The views of a scene show one set of named points, each view turned or mirrored, shifted and resized as a whole, with a little noise and some points left out.
In the rows, zero is written as 128.

Scene 1
View 1
K364: [129 126 101 115 120  95  95 144 112 106 113 127 109 124 132 123 100 130
 167 134  94  83 106 129 120  90 120 123 138 134 127 124 124  82 115 109
 105 101]
K148: [114 142 111 134  84 122 128 151 113 144 132 140 144 142  92 149 132 111
 139 139 148 125 108 120 130 138 134 114 116 138  99  98 142 120 136 133
  97 118]
K59: [125 137 112 136  82 114 140 145 115 137 134 130 132 144  99 154 126 112
 133 143 143 116 120 122 134 129 131 119 116 130 111 109 145 108 129 129
  93 112]
K607: [155 117 112 125 125  89 138 142 120 124 131 108 103 131 119 130 108 128
 128 125 127  90 126 133 137 107 120 131 134 117 138 150 144  78 104 116
  89  97]
K66: [140 113 115 103 127  88 119 157 119 130 107 123 122 121 129 119 117 129
 153 124 113  93 113 139 128 104 119 124 146 129 126 132 144  86 116 114
 106  99]
K248: [119 135 103 141 114 107  96 145 106 103 116 151 124 134 109 126 104 115
 176 135  93  98  92 103 140 114 133 110 127 132 121 129 125  91 112 111
 115 112]
K766: [119 127 113  98  77 113 114 155 114 152 122 127 125 129 128 150 131 128
 140 136 140 104 111 151  95 103 119 126 144 154 104  76 133 117 137 135
  95  94]
K745: [131 148 109 161 122 111 133 144 111 112 131 144 142 147  75 130 116 100
 149 132 124 121 106  85 167 148 139 105 107 118 123 149 142 102 113 117
 113 135]
K393: [158 132 117 152 139  99 147 141 126 124 129 124 135 134  77 118 109 102
 127 117 130 113 123  98 176 148 133 112 113 101 138 172 155  91 101 109
 104 126]
K204: [143 122 127  88 100 100 136 161 124 171 112 105 132 122 116 140 136 129
 132 121 154 111 124 163 109 117 117 132 141 139 116 106 153 108 130 138
  90 101]
K183: [137 119 106 108 137  88  98 151 113 109 103 125 105 119 129 114  99 126
 167 129  91  77 103 123 125  85 121 126 146 122 134 140 133  80 105 106
 112  98]
K15: [151 121 118 120 111  95 154 146 129 146 132 105 129 134 101 138 121 119
 112 122 151 111 134 135 131 124 118 130 132 118 129 131 154  93 114 122
  85 101]
K301: [155 107 123  94 135  82 133 156 127 142 113  97 109 124 135 131 120 131
 133 119 126  86 132 157 118  94 111 143 152 126 135 137 150  82 110 121
  94  85]
K829: [148 128 144  81 133  96 141 165 139 173  94 107 140 111 104 113 139 114
 145 106 143 113 117 145 143 135 111 130 139 118 131 135 160 102 111 127
  99 108]
K516: [130 116 124  93 114  97 101 162 118 141 100 123 117 118 133 123 120 125
 163 128 117  95 107 148 110 100 113 128 145 134 111 109 135  99 126 123
 105  97]
K473: [114 124 103 126  80 112 109 140 111 119 134 140 118 136 125 148 116 127
 145 148 119 101 108 133 107  96 130 118 129 145 104  91 131 103 132 122
 100 103]
K774: [124 132 109 117 150  95  79 150 115 112  95 142 118 116 121 101 101 117
 192 125  86  79  91 117 146 111 125 110 142 121 127 145 129  84 103 102
 116 108]
K253: [129 149 116 156  94 119 146 149 117 140 141 135 159 149  71 142 133 101
 122 139 151 134 117 101 154 157 140 112 100 126 105 127 149 121 129 130
  98 136]
K822: [120 129 108 112 135 100  77 149 102 102 102 143 110 118 132 106  98 121
 192 131  74  80  90 118 131  90 124 113 149 129 123 127 120  86 107 101
 124  99]
K383: [122 124 106 119 112  97  98 144 111 111 112 134 107 126 133 130  97 121
 167 138 103  81 100 124 121  92 126 120 142 133 121 120 125  88 109 111
 108  97]
View 2
K745: [121 104 211 179 100 155 101 158  97 110  93 136 178 142 169  74  99 174
 129 148 113  80 131  85 100  71 132 231 143  47 141  89 142 100 158 113
 146  89]
K607: [166 111 129 108 100 117 106 182  86 124 120 129 132 103 163 150 129 145
 126  92 139 131 184 136  66 159 154 175 119 116 140  90 150 153 128 111
 128 109]
K204: [103 126  40  94 110 132  93 165 117  90 113 159 161  98 151  96 111 134
 178  86 172 160 183 191 146 129 122 185 114 148 124 149 191  93 122  97
 115 136]
K766: [112 149  11 133 116  98 110 157 168  96 107 164 144 136 133  90  78 142
 165  91 139 187 188 144 155 132 131 177 113 150  92 155 175  95 141  99
 120 145]
K15: [134  89  92 117  86 146  93 189  60 100 124 145 169 101 184 121 122 129
 134 105 175 138 173 136  98 146 152 203 129 115 139 109 189 110 129 113
 126 124]
K66: [141 144 128 109 118 120 102 165 132 125  98 130 118  91 120 120 129 169
 170  85 138 122 181 181 101 125 122 161 100 137 126 126 148 132 137  97
 130 116]
K364: [138 156 143 141 118 104 118 159 159 119  96 136  91 113 100 118 121 196
 158  89  93 132 190 156  92 119 117 156 101 127 113 122 122 147 156 101
 133 111]
K301: [157 130  99  82 115 110 112 178  96 117 116 134 117  76 126 151 152 154
 174  62 158 132 201 190  98 167 123 157 104 158 129 117 163 150 121  93
 119 122]
K473: [121 139  54 165 107  94 131 160 178 112 101 155 142 145 130 100  76 158
 143 110 100 161 179 117 125 122 142 180 112 124  97 135 158 114 156 106
 128 123]
K774: [143 183 239 121 139 105 123 143 186 142  85 116  66 101  72 130 142 231
 192  83  81  89 176 181  68  90  83 112 101 141 126 116  74 162 154 109
 147  81]
K393: [149  85 219 141  95 172  93 179  39 111 111 131 166 119 188 110 135 160
 122 134 145  78 140 117  69 100 143 223 135  67 159  88 140 132 139 114
 155  92]
K516: [115 160  83 108 125 121 106 163 143 109 110 137 124 101 117 102 113 174
 192  81 143 147 186 182 129 122 110 166 118 149 124 148 154 119 128 103
 127 116]
K829: [125 125 157  62 123 163  77 182  71 110 115 139 140  68 132 122 163 175
 214  73 180 102 178 232 107 114 102 177 110 158 167 129 152 120 126  96
 132 115]
K248: [128 158 178 172 125 117 119 147 167 125  87 137 119 146 122  97  93 197
 149 111  75 112 158 114 106  91 123 168 122  99 120 108 114 122 155 117
 157  95]
K183: [145 163 173 123 123 103 110 157 151 130  97 125  84 113 107 137 139 199
 163  77 104 117 190 169  83 132 122 146 100 135 124 114 114 158 148 107
 140  98]
K148: [ 97 112  63 174  98 139 107 153 131  87 106 158 194 155 169  56  65 143
 151 131 130 151 145 114 148  90 133 226 134  92 100 140 184  68 148 106
 131 110]
K383: [135 164 131 148 115  91 121 145 178 127  91 129 100 134 111 107 103 188
 155  88  96 142 190 136  95 116 132 149 108 118 110 112 127 149 148 110
 133 107]
K822: [135 187 183 143 127 103 109 137 191 137  89 120  74 127  83 100 107 218
 184  91  74 126 183 168  91  94 109 136 108 132 109 116 101 150 154 112
 140  94]
View 3
K364: [153 118 138 160 119 126 149 139 146 120 125 159 123 142 151  97 150 120
  94 122 149 132 128 125 118 125 151 119 177 124 143 119 144 155 112 145
 120 130]
K15: [ 99 177 147 139 152 111 129 129 107  92 138 141 157 114 145 132 142 122
 171 186 164  99 100 101 112 118 112 123 165 143  79 115 144 148 124 130
 129 142]
K383: [149 100 123 158 134 144 149 144 122 124 130 153 121 132 139  96 159 126
  90 126 149 129 131 141 104  90 146 121 179 109 156 103 146 165 108 122
 102 120]
K473: [144 144 142 126 120  92 151 125 151 157 141 158 114 132 140 127 142  99
 132 127 138 113 135 112 129 165 128 125 169 121 113 132 144 120 128 128
 159 125]
K829: [102 169 117 163 170 135 121 144 107  71 100 179 177 134 168 125 184 128
 172 142 189 116  94  84 107  80 146 118 159 168  89 148 139 157 117 141
 140 161]
K59: [123 160 130 119 141  92 128 122 133 137 143 146 144 108 142 153 150 118
 164 160 153  82 119 118 120 142  92 138 164 120 102 138 153 119 117 110
 163 119]
K393: [113 131 103 141 171 141 122 134  95  92 132 133 167  85 127 137 154 164
 149 185 168  90  97 138  84  58  85 132 170 109 130 111 158 161 117  93
  93 138]
K248: [157 101 112 149 136 131 155 135 140 142 138 156 129 115 137 120 162 132
 104 116 152 111 130 131 104 108 122 132 179  97 158 119 148 144 114 106
 131 115]
K516: [132 144 129 162 134 123 142 145 143 110 116 172 137 153 163 101 165 112
 133 114 166 133 126  98 123 128 160 123 159 154 120 142 144 137 116 151
 142 136]
K607: [121 154 152 151 136 118 141 133 107  94 134 139 144 123 140 122 140 127
 132 181 149 122 108 124 115 114 129 108 178 125 112  95 143 167 114 132
 104 136]
K204: [108 188 139 143 145 102 127 135 128  96 120 173 143 148 171 127 162 110
 174 145 167 112 119  83 134 134 141 125 155 163  76 152 139 130 115 145
 168 149]
K148: [127 154 111 115 141  95 138 127 147 147 140 161 144 113 143 160 161 116
 168 131 150  73 125 106 107 132  91 141 156 130 104 156 160 115 120  93
 183 124]
K253: [112 147  97 108 162  98 123 120 122 139 143 143 156  81 120 176 157 135
 171 152 159  62 110 116 101 106  59 147 166 109 102 143 158 127 123  71
 162 126]
K745: [135 122  88 125 160 133 127 136 118 131 142 148 149  88 118 149 169 153
 140 147 162  77 116 140  84  69  73 147 167  94 136 132 161 149 112  76
 129 121]
K822: [162  90 121 162 126 141 155 154 140 129 123 178 108 152 155  82 165 114
  74  83 153 144 135 134 105 103 159 125 183 116 169 117 145 153 103 133
 120 126]
K66: [133 140 133 161 140 124 140 143 120  96 124 169 135 142 154 108 156 116
 120 133 160 136 119 107 115 108 156 123 170 143 125 117 146 154 116 150
 121 137]
K301: [114 164 160 165 134 123 136 143 114  78 122 159 145 152 160  97 144 117
 135 171 162 142 105 101 125 118 160 107 164 157  98 111 140 164 124 162
 110 151]
K766: [136 172 141 133 123  92 142 138 153 145 127 174 131 146 163 128 151  90
 158 124 149 113 130  85 139 175 140 125 160 146  88 152 143 119 131 140
 177 137]
K774: [156  99 109 168 144 152 152 155 139 113 116 173 128 140 146  86 180 130
  94 100 157 137 122 139  97  80 155 122 180 115 170 123 149 166 107 128
 108 128]
View 4
K774: [136 123  66 142  93 116  99 175  97 102 122 180 165 163 107  95 139  80
 128 146  91 149 173  75  98 128  89 176 143 167 131  96 119 117 109 120
 142 155]
K15: [128 119 141 136 165  90 139 118 160 135 106  79 169 154 129  84 133 123
 154 119 143 116 103  88 116  90 159 118 137 114 129 136  96 100 114 111
 152 147]
K183: [140 118  69 126 132 118 115 181 111 103 121 137 152 177 116  94 133  81
 124 152 109 127 159  78 118 115 105 158 127 150 148 100 126 138  98 111
 147 151]
K473: [114 151 140  79 125 118 103 141 140 104 125 113 146 168 105 106 151 111
 146 100 143 138 168 117 126 125 130 146 119 123 154 115 147 108  94  95
 111 119]
K253: [111 178 171 100 129 104 116  96 169 119 109 121 212 118  92  90 153 139
 167  73 131 134 115 101  95 136 153 142 160 133 113 161  77  47 145 100
 141 147]
K822: [136 126  68 123  89 127 100 178  96  91 131 167 153 178 106 101 139  86
 127 150 104 149 190  86 104 134  91 172 129 166 138  97 130 133 103 115
 136 139]
K66: [140 112  92 148 121 107 114 144 118 124 118 128 148 168 123  92 127 104
 133 145 123 134 136  81 115 105 125 151 131 136 145  90 120 127 105 107
 140 140]
K393: [132 125 111 147 157 103 141 130 154 112 112 133 214 133 104  94 139 118
 151 113 106 119 110  61  93 115 129 141 160 150  95 163  45  68 154 135
 174 187]
K204: [140 126 138 148 122  97 122 107 150 157 100  89 123 166 141  73 124 126
 147 115 150 131 111 109 108  92 154 137 132 114 158  97 128 118  95  86
 127 118]
K766: [125 146 146 105 113 112 111 128 142 132 119  96 124 169 117  92 139 124
 142  99 155 143 143 131 115 117 147 145 118 110 165  89 159 120  89  80
 115  96]
K829: [147 120 111 203 115  85 132 101 124 158  86 113 139 155 133  64 117 123
 147 126 134 138  92  81  94  89 136 145 147 132 126  96  92  97 117 106
 156 147]
K59: [104 175 186  68 148 115 115 112 182 109 128  91 178 137  89  99 151 140
 168  58 155 130 144 125 117 134 160 126 137 113 133 155 107  76 122  99
 125 124]
K148: [119 175 173 104 118 103 109 111 160 126 113 107 171 140 103  91 143 132
 160  69 137 147 141 116  96 139 147 142 142 127 128 133 123  76 115  94
 124 120]
K383: [122 130  89  97 126 117 101 171 116  97 132 141 155 168 102 106 141  88
 132 135 119 135 178  97 118 124 109 152 125 145 149 105 137 133  96 111
 131 144]
K364: [137 125  83 116 124 116 102 169 111 105 119 140 156 175 112 102 141  84
 132 138 115 136 167  92 111 120 109 154 125 149 149 103 132 119 102 110
 138 134]
K607: [134 109 108 124 171 106 143 152 146 120 121 107 178 174 125  97 132  92
 138 147 137 109 122  75 126  94 136 135 126 125 138 132  84 132 113 126
 156 159]
K301: [146  91  97 154 152  97 140 148 131 134 107  89 134 175 141  89 117  96
 132 152 150 114 114  85 130  79 137 142 120 118 153  98 112 141  97 113
 144 144]
K248: [121 150 103  95 109 119 104 168 118  96 135 159 178 161  93 105 152 102
 143 119 105 144 176  94 101 141 110 161 138 165 123 125 112  96 124 112
 137 146]
View 5
K745: [ 82 134 124 167  55  73 128 117 110 110 181 132 119 155 161  68 223 131
 131  71 159 192 134 169 137 168 145  86 149 153 165  76 138 100 155  87
 134 136]
K183: [115 142 172 179 163 186 136  72 149  74 160 121 120  64 157  71 143 117
 116 106 105 120 115 137 144 135 133 126 128 132 112 102 171 153 115 107
 112 168]
K829: [124 140  93 177 111 162 110 100 107 177 136 132 143 107 111  79 128 125
 141 163 116 103  85 131 189 145 104 119 159 113 224 145 140 134 141  91
 135 100]
K607: [ 94 122 126 148 152 108 120 121 154 101 137 117 107  74 168  64 148 148
 144  96 114 136  72 149 146 120 124 115 145 130 162 110 165 175 165 137
 147 150]
K774: [110 134 199 196 142 195 154  58 129  86 170 138 119  90 155  56 162  92
  99 101 125 119 151 126 137 163 147 116 132 135 108  86 167 121 102  83
  98 165]
K364: [128 132 174 167 134 168 136  87 157  63 164 119 120  71 146  67 136 147
 122 111  89 131 119 136 131 131 130 117 137 131 110  84 148 147 116  96
 104 165]
K822: [123 141 198 188 148 207 152  56 146  58 181 129 116  75 139  65 148 123
 105 101 101 111 152 131 123 147 155 120 128 137  93  76 153 133  98  81
  89 167]
K59: [125 140 101 150  57  86 126 153 142  83 160 113 112 128 124 114 152 205
 155 100  94 184 101 151 149 116 139 101 143 131 180  70 102 136 170  87
 126 133]
K253: [108 135  85 155  25  60 123 152 110 114 167 122 133 171 133 112 195 165
 154  81 127 203 104 160 145 156 148  85 158 141 192  69 104  97 174  69
 135 112]
K383: [138 143 182 174 131 169 149  79 165  47 162 116 112  74 144  86 136 150
 125 105  85 131 117 142 126 120 140 120 141 133 102  77 148 150 108  87
 101 161]
K766: [176 151 111 162  88 159 134 142 156  65 145 104 120 102  85 121  91 224
 151 138  63 144  99 115 145 103 130 124 150 113 138  84 101 158 120  80
  97 123]
K204: [167 143  90 163 107 156 122 132 135 133 131 116 141 101  95 121  87 197
 159 160  74 118  83 117 176 113 110 125 154 108 198 118 110 151 148  90
 121 108]
K148: [157 150  99 164  40 101 140 160 124  91 163 117 123 151 100 120 146 204
 161 112  91 195 117 155 147 130 145  96 153 126 179  70  82 115 143  69
 115 109]
K516: [151 146 141 176 118 192 130 104 143  94 152 121 125  82 110  92 104 168
 130 147  83 108 116 115 156 121 120 127 139 124 151 108 134 140 118  83
 107 132]
K66: [134 139 140 179 137 179 136  90 142  95 145 124 121  73 139  74 122 140
 127 136 104 112  99 131 149 129 116 128 140 119 153 110 163 153 121 100
 118 141]
K473: [153 150 141 160  85 133 150 136 164  36 157  96 110  98 109 115 124 210
 147 108  70 163 113 132 126 105 144 114 147 124 131  56 109 150 135  88
  89 151]
K248: [121 138 172 178 105 137 151  97 139  52 190 121 109 120 155  82 172 139
 116  85 115 150 141 156 122 152 155 106 132 139 113  56 142 112 123  75
 103 171]
K393: [ 58 126 136 154 117  67 136 120 131  96 160 136 111 110 185  60 203 103
 129  59 149 177 104 177 132 157 144 108 144 155 165  86 169 143 161 117
 147 156]
View 6
K745: [ 82 132  81 168 149 113 187 113 132 153  83 103 123 112 102 142  94  72
  69  91 141  94 164 132 156 163 155  97  97 166  93  85 139 138 121 173
 133 129]
K183: [124 139  78 123 130 140 139 106 187 150  98 125 128 134 133 153 120 168
 147 147 156 132 151  85 129 160 180 120 130 174 149 174 141 140 147 176
 106 138]
K383: [125 143  86 122 116 133 121  99 160 155  98 130 143 133 130 141 101 159
 154 117 125 143 160  95 139 153 189 112 120 170 157 166 123 130 145 157
 118 144]
K148: [ 80 122 119 160 126 117 107 122  85 166  97 128 142 120 106 111  91  98
  96  54  72 118 137 152 171 150 188 131 105 140  82 132  99  97 125 142
 140 113]
K15: [ 95 118 113 135 138 144 137 146 129 154  80  91 144 142 121 106 132 130
  87 155 114 135 127 131 170 151 153 129 121 120  49 153  72 132 145 176
 133 112]
K774: [ 94 147  71 146 127 135 142  99 195 141  92 140 126 116 121 176 110 150
 151 127 157 115 164  86 126 162 167 109 139 199 164 155 179 134 129 175
  98 130]
K253: [ 67 102 105 181 145 115 153 133  87 162  83 106 137 121  93 116  93  55
  64  69  97  92 151 157 177 165 166 113  88 135  50  89 107 116 114 154
 148 104]
K766: [103 133 127 116  97 137  57 117 112 163 111 141 158 129 120 100 109 148
 145  88  72 154 118 134 163 156 190 141 122 138 105 188 102 100 135 136
 128 116]
K393: [ 92 117  77 162 159 129 199 138 147 141  66  84 120 117 105 137 115  84
  56 152 153  97 165 127 161 162 144 101 109 153  62  90 113 155 128 198
 121 115]
K66: [112 131 101 130 125 147 117 124 168 140  97 122 139 127 124 142 118 166
 138 147 135 137 128  97 145 166 167 135 140 160 109 182 127 126 141 176
  98 118]
K204: [ 97 130 134 131 118 146  79 145 120 153  98 127 148 132 113 115 130 151
 127 138  84 149 103 124 185 148 166 149 146 137  56 188  86 107 125 173
 116  94]
K248: [103 139  72 148 126 123 143  88 158 164  97 132 135 112 118 154  87 126
 126  92 130 113 176 102 134 156 186 103 109 179 149 132 146 130 135 162
 116 135]
K301: [121 133 115 117 124 151 112 136 165 146  89 109 156 151 133 124 136 182
 133 194 135 162 114 100 153 156 164 137 148 134  87 195  98 140 150 188
 112 115]
K59: [ 99 119 107 144 129 122 118 128  91 165  86 114 145 124 116 103 103 106
  94  80  92 127 140 156 171 159 180 115  99 126  75 129  81 129 136 145
 145 126]
K607: [127 123  84 126 144 134 155 126 157 159  82  85 141 153 133 124 123 150
  96 170 139 138 136 110 145 160 163 114 119 130  99 153  85 162 158 183
 128 133]
K364: [125 141  87 128 121 133 120  98 169 150  98 121 143 127 136 143 114 168
 147 123 131 141 150  98 137 147 185 113 125 166 150 171 135 138 150 161
 116 139]
K822: [119 154  79 132 122 134 127  91 200 148 103 143 133 115 123 166 112 169
 164 112 147 127 163  80 122 156 181 110 130 195 180 163 173 132 136 161
 100 140]
K516: [108 139 118 123 114 136  86 121 156 148 101 137 143 121 117 134 126 162
 151 127 116 138 124 102 151 157 172 141 145 168 117 191 130 110 127 163
 106 112]
K473: [111 126 104 130 118 127  98 102 117 173 110 131 147 142 130 109  98 153
 139  74  90 148 146 129 147 156 205 110 103 143 126 163 103 121 151 133
 146 140]
K829: [ 72 127 124 151 131 149 109 162 150 134  80 110 145 116 107 146 153 136
 110 179 130 118 101 117 177 154 137 155 178 154  49 170 122 113 113 199
 101  87]

Which points are out of place in each view (at most two, in the order of its rows)? Write - if all are in place.
view 1 -> -
view 2 -> K774, K829
view 3 -> K383
view 4 -> K59
view 5 -> K393
view 6 -> -

Scene 2
View 1
K486: [140 143 162 125 125 125 129 120 116 144 138 117 139  83 131 135 131 180
 151 126 118 141 117 128 128 125 149 120 132 122 144 150 132 118 142  84
  94 121]
K278: [141 149 167 136 125 135 153 126 101 151 137 118 122  77 137 115 141 182
 147 126 136 132 131 152 118 126 141 110 141 117 139 146 128 123 148  89
  96  97]
K226: [144 152 141 115 115 131 143 121 101 136 136 121 114  95 112 129 131 182
 145 128 140 120 137 126 119 146 144 122 138 112 138 160 139 102 144  93
 104  92]
K352: [140 151 136 100 110 133 158 111 102 125 142 124  95 100 105 124 126 209
 129 123 155 104 143 115 128 149 153 119 143 113 136 153 140  97 138  87
 103 107]
K482: [153 158 138  94 108 137 167 103 101 120 150 128  98 114 100 128 122 223
 129 123 163 102 147 101 131 136 157 117 135 112 154 157 138 103 130  72
  92 122]
K618: [131 132 157 105 115 122 148 102 113 120 147 120 111  90 122 126 119 212
 129 118 138 106 128 116 137 150 157 122 146 114 133 133 140 101 123  86
 101 130]
K511: [125 140 157 111 119 129 155 111 107 129 146 122 108  86 130 117 130 203
 127 118 146 111 136 133 128 146 147 113 148 112 125 137 140 106 132  94
 102 111]
K113: [135 145 176 136 131 133 153 121 107 152 143 117 130  79 144 115 137 190
 146 126 136 134 123 149 127 124 146 104 141 119 135 145 127 131 144  85
  86 112]
K366: [135 131 132  90 112 116 125 103 122 115 143 117 117 101 105 149 114 197
 138 119 122 108 125  97 138 158 155 134 139 117 137 142 149  81 124  87
 114 130]
K82: [138 142 149  97 110 133 169 100 105 115 153 125  96  99 109 113 123 228
 119 117 162  94 144 116 129 146 157 114 146 108 135 144 138 105 124  82
  99 120]
K584: [127 147 148 120 115 129 141 120 104 142 137 120 111  79 122 116 133 173
 135 124 136 119 135 148 116 158 143 123 147 114 118 145 142 102 145 105
 115  82]
K913: [150 153 115 102 113 125 114 122 117 137 126 119 121 108  97 159 122 161
 157 132 122 135 132 106 117 146 147 139 123 115 146 171 144  85 151  89
 121  94]
K70: [160 181 152 144 123 148 175 144  81 164 132 129 108  94 124 106 150 176
 151 141 169 133 149 164 102 116 128  96 134 116 146 177 128 130 171  82
  88  67]
View 2
K511: [117 137 117 167 132 141 123 134 104 144 100 140 131 142 116 157 117 139
 100 124 145  97 107 139 121 103 144 114 164 139 117 138 148 110 124 158
 150 146]
K352: [106 152 122 162 132 133 129 137 103 151 115 135 128 144 125 166 108 141
 105 122 129  91 108 135 120  79 149 122 173 130 113 132 159 106 129 162
 141 142]
K618: [120 135 123 160 121 146 125 135 106 147 108 141 128 139 108 150 114 140
 102 125 138 101 100 149 129 100 153 122 160 137 119 141 161 104 132 148
 134 150]
K82: [109 147 123 171 131 135 129 143 101 158 105 140 129 153 116 162 105 144
 106 117 140  93  91 146 124  90 164 119 175 124 109 130 173 100 128 157
 138 146]
K278: [128 129 117 171 132 151 125 134 108 136  80 137 139 143 121 156 133 140
  85 135 139  93 118 130 110  99 135 105 159 144 131 140 139 118 113 167
 167 162]
K482: [106 157 127 160 128 124 135 144 102 157 110 139 135 146 122 171  97 146
 102 130 118  82  99 142 117  69 167 126 171 122 111 129 176  98 130 158
 131 153]
K70: [116 147 114 168 145 128 137 130 103 129  71 129 148 148 153 186 129 143
  72 148 114  75 141 106  85  68 127 103 170 139 130 127 118 125 105 187
 185 165]
K366: [113 148 130 141 115 137 125 131 107 148 138 139 118 123 115 155 102 141
 113 128 127 101 109 148 136  95 146 137 152 140 117 149 157 103 145 136
 114 146]
View 3
K913: [162 127 116 155 144 137  86 107 157  87 136 103  91 132  99 104 129 113
 136 102 133 161  64 115 153 147 113 162 118 114 132 143 119 116  94 116
 126  98]
K618: [111 127 120 111 127 174 102 140 151 161 155 107 134 144 132 120 127  96
 110  82 127 197 107  97 162 145 138 134 130 153 122 133 116 111 120 140
 131 123]
K486: [127 139 131 127 151 145  85 114 133 142 171 118 123 120 113 124 111 145
 131  99 122 180 108  70 159 137 115 142 109 137 111 146 122 134 110 129
 122 138]
K82: [117 127 116 110 118 183 100 147 149 157 148  81 124 153 141 120 148  77
  97  66 135 204 104 118 177 151 136 147 135 166 124 118 114  86 122 145
 144 149]
K278: [133 130 142 140 149 140  90 142 138 143 175  95 117 116 135 140 134 142
 120  71 121 185 116  64 172 133 107 165  91 143  99 132 128 114 130 117
 128 165]
K482: [143 123 106 112 121 183  90 130 135 147 153  73 117 163 132 102 139  80
 102  68 138 196  91 129 186 159 120 152 133 158 134 111 115  81 111 144
 154 153]
K584: [118 122 137 155 138 136 109 154 167 121 153  97 107 112 136 143 147 112
 118  72 124 178 106  80 162 129 128 168 107 133 111 141 122 103 129 111
 122 124]
K70: [172 117 147 164 154 121  91 145 130 121 178  66  93 111 150 141 158 151
 118  52 119 176  96  73 203 136  80 203  75 144  87 122 132  89 129 102
 142 211]
K226: [143 122 122 149 139 150  98 128 147 120 148  91 104 127 125 122 135 109
 121  79 127 180  91  97 166 138 112 164 113 135 115 131 121 101 114 117
 132 131]
K366: [123 127 110 116 132 178  96 122 156 128 136 112 121 146 110 107 124  86
 119  98 135 186  83 116 144 152 143 125 144 138 141 140 116 114  98 139
 128  94]
K113: [125 137 143 129 152 145  87 139 130 159 180 108 124 120 134 134 128 145
 121  75 121 192 123  57 169 132 111 153  99 151 100 137 127 119 127 126
 127 169]
K352: [133 122 117 129 126 166 104 147 154 132 143  78 118 146 136 117 149  85
 102  66 132 190  91 117 176 151 126 159 126 146 125 126 117  87 121 134
 146 143]
View 4
K113: [113 120 126 134 151 145 153 111 106 129 129 131 134 151 112 133 109 164
 133 119 136 118 113 118 133 137 133 135 123 155 143 121 120 134 120 117
 157 143]
K352: [102 120 127 130 130 137 144 118 104 125 122 115 111 154 119 146 127 132
 136 114 117 134 123 109 109 137 138 130  98 146 133 111 129 140 118 117
 150 131]
K482: [107 128 122 126 127 133 146 121  94 124 127 121 106 158 112 149 124 125
 134 119 111 139 128 105 110 142 133 141  95 142 133 111 130 146 114 125
 152 135]
K226: [104 119 125 136 140 140 144 119 116 127 117 124 115 152 122 130 123 141
 134 116 124 117 130 118 121 143 144 131 105 144 125 114 124 132 121 117
 155 135]
K618: [117 124 138 120 126 136 145 113 111 127 131 128 117 150 117 147 124 140
 128 114 126 135 113 121 116 136 132 124 103 148 136 115 128 144 113 117
 145 138]
K486: [116 126 127 125 142 144 150 115 123 130 127 139 124 149 118 128 112 151
 127 119 136 113 120 130 134 143 133 134 112 151 129 123 126 133 123 124
 152 143]
K511: [109 116 134 130 136 139 146 113 109 128 127 120 122 150 120 143 123 148
 136 114 126 133 112 115 115 131 135 122 106 151 139 113 124 141 119 112
 148 136]
K913: [102 129 120 126 134 142 142 127 133 126 114 127 103 153 131 118 128 129
 133 120 124 106 140 129 126 151 152 132  90 139 111 118 129 126 125 130
 155 137]
K70: [ 87 112 104 160 167 144 155 126  93 125 117 113 128 154 106 123 109 158
 143 115 119 110 131 102 127 142 150 150 126 149 134 116 117 125 127 110
 169 135]
K584: [102 110 133 142 141 142 143 117 122 128 116 118 123 147 126 128 129 153
 140 111 129 118 121 122 120 136 147 118 111 146 128 109 123 133 124 106
 152 135]
K366: [116 130 135 111 119 135 141 115 125 128 125 132 103 152 128 142 131 126
 127 117 126 128 125 130 116 143 136 122  88 144 124 114 133 142 117 128
 143 138]

Which points are out of place in each view (at most two, in the order of its rows)? Write - if all are in place.
view 1 -> -
view 2 -> K278
view 3 -> -
view 4 -> -
